Each row is a point on a tangle of strands that fork, close into loops and nearly touch. The rows are in no order.
In the rows, zero is written as 128.
Two points are linked if the straight distance between their rows is under 124. Some points are linked to none.
z916: [151 197 124  84 131 110 126 121  93 131 159 141  57  75 126 113 176 115
 151 135  98 192 110]
z798: [136 117 162 166 147 181 117 154  97 155 162 157  79 115 145 133 155 105
 135 113  95 174 147]
z267: [189 144 191 161 151 164 117 133 102  93 126 144 123  60 100 122 102 124
 107 142 108 114  63]
z870: [152 123 137 192  94 124 143 115 100 156 134 101 144  93  72  65 122 123
 194 100 150  77 154]
z32: [191  89 130 140  95 118 146 102 119 154 146 112 106  75 144 133 127 152
 153 107 137 108 150]
z225: [168 117 115 197  89 145 117 130  79 150 156 114 143  98  87 101  90 115
 142 142 125 114 155]
z571: [ 92 140 104 102 111 120 100 156 143  83 131 134 140 188 130 165 127 156
  98 138 129 110 122]
z658: [133 134  96  66 105  68  92 122 109 123 155 119 140 137 116 145 110 111
 137 125 132 138 109]
z77: [168 102 112 144 109 120 123 161 149 174 105 152 137 178 139 136 101 128
 159  92 120 138  97]
z167: [133  96 107 141 150 101 147 106 182 111 138 131 188 180 193 142 136 166
 136 145 158 132 182]
z486: [128 103 140 147 124 196 129 111  87 123 149 115  95  68 168  73 104 108
 132 137 106 100  95]
z775: [161 111 175 151 101 138 162 155 130 107 126 139 166 145  98 119 119 127
  95 121 128 100 104]
z41: [120 103  76 150 141 140 157 144 200 102 128 135 160 177 174 130 114 192
 148 134 151  70 156]
z860: [101 111 158 116 120 108 117 130 130 153 137 133  91 125 146 120 130  99
  91  65 131 165 107]
z238: [129  85 123 167 120 126 150 130 125 139 129 110 156 134 158  81 104 153
 154 146 123  76 135]
z864: [199 124 100 196  71 140 132 156 128 163 111 114 117 159 118 117  97 130
 154 110 105 136 101]
z558: [151 149 146  68 124 111  99 122 117 105 145 122 111 131  98 131 198  88
 111 123 133 162 160]
z156: [151 117 111 146 137 103 149 161 110 105 108 102 121 131 107 148 140 111
 153  80  94 177 130]
z295: [144  95  95 165 136 133 143 161 119 122 119 124 178 146 117 155 158 129
 118  78 133 158 143]
z177: [116 114  97 118 114  83 140 119 131 130 118 113 181 154 135 171 188 136
 114 122 159 179 141]
z145: [103 102 163 128 175 159 143 146 114  95 128 134 119  93 126 129  76 100
 143 136 137  92 151]
z365: [157 129 154  71 143 128 129 139 122  92  98 174 118 187 115 156 139  94
  94 122 133 130 111]
z55: [153 138  85 147 127 128 104 149 202 178  77 111 146 167 124 141  93 142
 138  89 157 121 110]
z773: [ 95 118 134 203  93 125 153  94 143 143 125  91 143 100  69  78 123 151
 153 112 187  61 147]
z535: [160 129 169 158 167 156 203  89 142  73 165 132 197 138 134  91 117 125
 126 183 145  47 129]
z421: [ 99 118  84  88 158  94 143 146 146 107 114 149 153 142 151 115 118 115
 140  61 115 109 124]
z889: [161 169 143  99 159 104  90 132 102 140 190 121  60 120 156 127 158 105
 133 114 109 161 107]
z48: [111 121 138 109 153 125 139 142 127 112 141 153 110 109 140 169  95 136
 166 140  89 133 129]
z76: [ 66 128 153  69 150 112 173 106 110 102 133 145 118 101 117 182 150 101
 108 128 148 163 129]
z491: [122 157 157  74 143 112 130 101 135 102 151 140 115 121 150 157 126 134
  44 151 118  84 135]
z23: [172 107 104 154 120 126 175 129 122 104 109 111 169 162 124 121 138 108
  95  90 144 106 127]
z997: [133 164 147  52 155  94  98 102  98 141 142 161 145 124 110 114 218 109
 130 155 120 156 101]
z892: [113 204 137  39 139 108 135  89 109 107  93 149 130 123 113 111 180  99
 147 189 130 184 118]
z847: [128  96 159 136 190 110 148 128 108 120 130 137 171 120 158 113 146 108
 133 152 136 125  95]
z239: [175 108 160  96 121 135 113 101 110 115 145 112 108  81 114 127 109 116
 122 107 100 128 149]
z716: [112 113 109 182 106 155 193 134 164 129 149 101 192 169  81 171 109 162
 147 115 175  70 139]
z487: [ 82 143 152  51 143  98 133  97 134 133  98 153  99 137 139 110 156 108
 156 164 116 186 150]
z844: [139 143 143  99 190 139 131 110 145  76 146 142 156 135 158 143 103 105
  78 163 117  80 161]
z216: [161 134 131  65 193 114 133  82 121 147 126 137 122 132 150 123 130  55
  91 127 120 126 143]
z402: [121 147 121  97 160  71 123 108 122 105 126  95 124 115 168 131 140 148
 150 199  88 161 135]
z187: [162 160 158 170 135 217 146  84  71 117 146 104  88  74  79  62 105  91
 179 156 115  72  91]
z536: [ 85 115 130 140 102 147 122 149 136 168 118 139  92 140 136  76 112  95
 112  42 121 115 130]
z702: [155  90 176 177  95 157 160 175 132 147  75 152 103 151  99 119 111 117
  92 124 139 115 111]
z274: [136 118 149  84  81  89  71 103 125 111 158 107 111 121 141 126  86 122
 119 121 102 159 142]
z158: [165 130 149 130 165  88  97 132 124 116 129 131 159  83 164 100 131 121
  98 136 132 147 125]
z879: [ 95 124  91 145 130 140  73 145 186 196 101 104 116 180 132 147 125 132
 140  90 139 151 153]
z778: [ 88 136 165  82 113 109 144 121 105 120 145 130  85 114 113 164 141 101
 126  98 115 192  92]
z619: [153 138 150  95 223 176 147  73 123 118 140 143 158 145 158 144 142  84
 110 146 113 112 157]
z283: [135 130 134 180 105 146 199 106 175 116 180 129 194 177 105 128 111 194
 107 139 173  41 146]
z927: [110 157  97  75 105  89 116 128 152 159 109 107 109 161 105 172 200 218
 148 138 136 146 159]
z586: [152 109 178 146 172 169 108 147 100  73 118 124 134 102 134 108 152  96
 118 158 113 111  78]
z564: [179 170 165 184 136 130 117 158 109 130 125 157 134  81  89  80  99  91
  97 101 137 130  83]
z188: [133 177 163  70 154  90 148 126 157  98 112 210 145 161 127 161 141 124
  93 152 114 147 112]
z985: [ 67 120 137  56 170 129 172  96 119 107 103 139 107 144 169 149 166 105
 112 164 126 151 135]
z875: [111 184 100  80 144  86 142 134 115 100 109 145  77 132 131 156 130 134
 101 189 153 149 169]
z725: [161 126 121 221  76 174 155 159 102 156 147 141  62 119 132 112 109 131
 168  89 126 122 109]
z596: [ 83 112 146 168 122 138 145 150 138 125 139  77 164 145  85 171 102 132
 147  93 161 121 118]
z944: [145 130 169 170  98 121 117 163 103 126 134  99 138 150 122  93 121 116
  83 127  79 115 103]
z398: [ 84 100 128 126  82 128  71 116 187 157 108  56 100 135 153 162 154 200
 108 128 129 165 105]
z610: [ 96 164  67  63 151  80 170 111 151 101 145 150 157 175 155 140 131 158
 137 115 113 113 140]
z913: [136 150 137 168 122  91  77 151 123 176 161 128 160 126 109  76 115 159
 144 111 125  84 145]
z42: [103 177  94  41 143  62 149 108 121 102 143 115 150 159 117 127 186 144
 151 148 105 128 128]
z478: [111 160 148  85 183 128  85  84 105 102 136 124 109  69 156 115 134 120
 132 179  97 150 127]
z698: [ 84 132 122 144 118  86 113 131 118  90 127  93 134  98 153 147 125 163
 119 168  98 172 119]
z99: [118 118 147 135 123 156 178 117 114 115 125 129 141  72  96 106  69 100
 116 126 155  60 137]
z621: [104  91 110 137 154 138 133 165 173 124 135  95 126 164 162 177  92 183
 158 137 173  96 127]
z25: [151 133 107 126 167 100 159 129 148 107 127 136 159 184 175 157 125 122
  97 183 121 116 166]
z880: [ 94 119 118 125 113 143 153 130 115 155 110 142  79 106 129 168  96 117
 132 127  62 165 147]
z754: [157 131 169 184 116 181 143 103  97 155 156 116 103  77 117  94  75  86
 153 147 105 113 119]
z441: [ 86  91 143 150 113 165  95 159 128 135 117 151 133 133 124  68 119 106
 117 100 164  97 139]
z605: [138 115 133 162 128  68  92 135 153  87 120 100 138  97 147 112 111 156
 144 115 123 157 154]
z153: [115 119 123 139 132 142 153 110 144 105 142 161 194 108 101 113  91 131
 112 114 146  72 171]
z413: [122  97 111  96 178 155 141 100  88 135 102 152 128  71 160 105 118  75
 131 108  86 147 100]
z918: [121 128  79 199 102 173 145 134 163 188  91  92 136 128 110 116  86 154
 155 167 185  64  92]
z964: [ 91 129 142 200  74 165 151  97 182 168  69  93 156 143  70  70 135 145
 159 113 156  81 143]
z499: [131 114  94 181  94 134  70 167 141 181 154 115 149 141 130  85 107 154
 154  96 152  94 103]
z695: [ 94 167 103  65 144  85  89 159 157  91  97 161 109 162 133 154 142 143
 136 149 150 137 153]
z390: [128 150  88  93 109  98 148 117 102 140 109 152 113 119 120 198 146 133
 136 194 178 187 162]
z553: [114 115 145 140 130 132  90 163 126 164 156 178  90 146 129 157 141 119
 153 128 158 178 145]
z648: [112 174 107  35 116  76 106  90 116 117 160 124 148 114 101 127 134 147
 150 127  86 162 113]
z645: [105  96 114 186  92 186 132 187 117 134 115 118 126 132 103 160 102 156
 148 118 158 104 116]
z379: [126 161 114  77 147  88 182  86 158 112 141 204 149 159 151 151 179 131
  73 155 140 153 146]
z704: [ 81 108  83 162 108 101 100 120 138 144 114  76 115 127 171 142 138 160
 111 131 128 191 114]
z179: [130 148  64 102  95  91 154 114 151 167  76 118 138 136 121 171 205 183
 133 125 153 181 139]
z799: [159 134 136 160 130 179  98 157  88 106 140 119  71 107 165 104 173  93
  95 122 104 132 144]
z745: [ 99 191 112  90  96 100  84 113 111 126 119 117  51 106 133 110 171 139
 132 151 105 192 143]
z911: [127 130  99 121 139 144 150 116  97 164 113 155 123  77 126 140  94  86
  95  99  82 154 134]
z928: [ 86 129 142 130  92 137  79 179 112 119 133 117 140 164 112 130 117 144
  93 130  93 117 104]
z449: [ 99  67 147 146 101 184 139 153 153 117 115 119 140 149 130 178 110 205
 151 125 154  93 125]
z208: [167 110 110  97 117  74  78 132 127 119 131 120 137 137 120 155 162 103
 128 113 160 163 152]
z260: [119 112  99 148 148 128  78 141 141 180 132 131 133 132 127 153 156 122
 175 103 124 198 167]
z531: [144 138  82 201  86 142  75 140 158 161 108  78 145 130  91  76  99 144
 148 128 192  69 100]
z438: [114  98  99 185 116 182 126 161 155 190 121  75 105 142 112 155  87 147
 170 105 172  83 132]
z457: [118 117 141  83 173 168 127  96 105 134 117 182 150  81 138 130 133 117
  94 140  61 157  65]
z565: [158 120 153 123 176 159 166  72 139 100 152 164 206 118 113  93  97  81
 128 137 155  68 152]
z420: [108 168  92  98  82 104  79 134 119 162 151 120  76 143 119 145 166 174
 121 127 111 156 140]
z405: [173 132 166  92 171 149  93 129 112  66  97 140 130 143 115 129 163 114
  88 138  85 116  82]
z932: [107  71 145 130  55 157  87 125 157 150 116  93 100 158 137 139 112 164
 116 107 124 168 141]
z910: [139 109  97 168 116 153 150 147 105 149 145 139  74  97 183 100  88 116
 154 120  90 139 100]
z291: [162 124 165 200  83 173 139 162 112 125 122 156  66 111  99  87 119 119
 127 133 150  90  97]

A tip is a point with one link. Name the tips that can be reached along the links from each point below, in the order of the rows.
z402 | z564, z478, z379, z932
z716 | z491, z216, z283, z913
z145 | z535, z457

A fork is a point with three links, a tip a point with one. Leave the first point through the second and follow the links. Name the first fork or tip that comes.
z535; z565 | z457
z536; z860 | z208
z457; z413 | z535

A piece is two or more points that can be reached from each other along the links. Count, over all rows, the pieces, the separate loops (a circle has one, a figure eight two, a Y none), the forks (points with three links) and the tips (points with one).
pieces | 4
loops | 0
forks | 11
tips | 19

Name the points in between on the shortest way along the links from the first point to the second, in order.
z216; z716 | z619, z844, z25, z167, z41, z621, z449, z645, z596
z536; z875 | z860, z778, z76, z985, z487, z892, z997, z558, z208, z177, z295, z23, z775, z944, z928, z571, z695
z889; z610 | z916, z745, z420, z927, z179, z177, z208, z658, z648, z42
z188; z932 | z365, z405, z586, z847, z158, z605, z698, z704, z398
